Each scene shows the same named points in several views. A view is turned or mirrored, and shifted as a whole, has a little noise and may leave points out.

Scene 1
View 1
birer: [ -4   5   7  -4 -17 -31  43 -14 -10]
rogi: [ -3   5   8   2   8 -24  27  -6   3]
baz: [  3  11 -12  14 -19  10   6   5  -1]
kizu: [ 11  -1   6  14  11 -13   6  22  10]
fegig: [ 17  -3  21  12  -5 -33  23  21   3]
laza: [ 9  4  0 15  0 -8  6 14  6]
kidog: [ -5   3 -10  14  30   0  -4  11  13]
tifu: [ -8   6   4   0  12 -27  31  -9   2]
pizot: [ 15   8  -7  18 -32  16  -1  17   1]
Zuzud: [ -3  11  -8   6 -21   1  20  -8  -4]
zov: [  6   0   8  14  16 -20  10  15   8]
Gabet: [-13  11 -14   7  18   0   8  -8   6]
zizat: [  0  11  -7   9 -15   1  12   3  -1]
View 2
tifu: [-38   9  10  18  -5   9  11   7 -31]
fegig: [-37   9  37   5  22   8 -13  -8 -22]
laza: [-15  -4  26  22  14   8  -1 -21 -23]
Gabet: [-15  -9   6  35  -7   9  18 -16 -28]
Zuzud: [ -8   6   5   5  -6 -13  13 -20 -19]
kidog: [-10 -16  21  47   6  22  12 -23 -27]
birer: [-25  17   7  -5  -4 -12   8  -6 -21]
zizat: [ -5   1  12  11   0  -8   9 -24 -18]
baz: [ -2  -3  14  11   0 -10   4 -32 -16]
kizu: [-21  -5  33  28  18  16  -4 -20 -24]
zov: [-30  -2  30  28  14  17  -1 -10 -26]
pizot: [  6  -5  25   5  10 -16  -4 -43 -12]
View 3
zov: [-43  -5 -20   1   2 -13 -11 -10 -19]
Zuzud: [-27  12 -23  11   5 -25  -3 -28  10]
tifu: [-35 -10  -8  -7  11  -7 -14 -22 -19]
kidog: [-45  -9 -38  25  -1  17 -10  -5  -2]
pizot: [-38  25 -43  28 -11 -35   4  -9  14]
laza: [-55   7 -40  17 -16 -18  -1   6 -11]
zizat: [-32  13 -29  16   2 -17  -3 -19   8]
kizu: [-53  -2 -37  13  -8  -6  -6   3 -13]
rogi: [-40  -5 -14  -6   6 -12 -13 -19 -18]
birer: [-28   4  -1 -14  13 -35 -12 -33 -15]
fegig: [-54   1 -22  -4 -10 -31  -5   2 -28]
baz: [-31  17 -35  21  -3 -21   0 -17  15]
View 4
tifu: [  8 -13  -3  22 -15   1   5  16 -31]
rogi: [ 11 -15  -3  18 -17  -6   5  14 -31]
zizat: [  8  10   6  -8 -12 -16  -1  -4 -26]
fegig: [ 23 -23 -18   5 -18 -37  21   7 -29]
baz: [  7  17   5 -16 -11 -23   0 -11 -24]
laza: [ 10   3 -12   3  -7 -31   6  -3 -20]
Gabet: [  1  16  -3  14   3  -3  -7   2 -18]
kidog: [  1  19 -19  20  13 -21   0  -2  -8]
pizot: [  7  31   4 -32  -6 -45  -3 -23 -21]
kizu: [ 11   0 -21  12  -1 -34  11   0 -17]
zov: [ 10  -7 -18  18  -5 -25  11   4 -18]
birer: [ 15 -21  13   3 -36   2   6  14 -46]
Zuzud: [ 10   8  13 -11 -18  -9  -5  -3 -32]
View 5
rogi: [ 26  22   4  12  -9  -8   9   0 -26]
laza: [ 20  12  -9  -4 -27   0  29   0 -37]
baz: [  4   0  -6 -19 -17  11  30   9 -29]
pizot: [  8  -3 -13 -28 -21  14  43  17 -36]
Gabet: [  1   9   1   2 -24   6   7 -15 -24]
kizu: [ 26  19 -13   1 -33  -4  28  -9 -44]
Zuzud: [ -1  -2   7 -13   4   9  11  20 -11]
zov: [ 29  22  -8   5 -28  -7  22  -8 -41]
birer: [ 27  16  11  11  12 -15   9  24 -15]
View 6
kidog: [  5 -13   1 -43  18  -2  41   1 -25]
birer: [  5  22  -4 -19   9  11   0 -49   1]
zizat: [ 15   4  -9 -48  14 -12  15 -22  -4]
Gabet: [  8  -4   8 -40   3  -4  26 -12 -21]
zov: [  0  -6 -15 -31  33  11  35 -20 -17]
kizu: [  1  -9 -16 -37  35   4  35 -14 -14]
tifu: [ -1   8   3 -21  11  16  20 -34 -14]
Zuzud: [ 18  11  -8 -42   7 -13   7 -29   2]
baz: [ 19   3 -16 -52  17 -20  14 -18   0]
laza: [  7  -4 -16 -42  30   1  25 -19 -10]
rogi: [ -2   8   1 -22  14  16  20 -34 -13]
fegig: [ -2   5 -27 -24  42  15  24 -36  -3]

Which points are out of place in each view (at most two, in the order of its rows)? Write - if all are in place.
view 1 | -
view 2 | birer
view 3 | zov, laza
view 4 | pizot
view 5 | Zuzud
view 6 | -
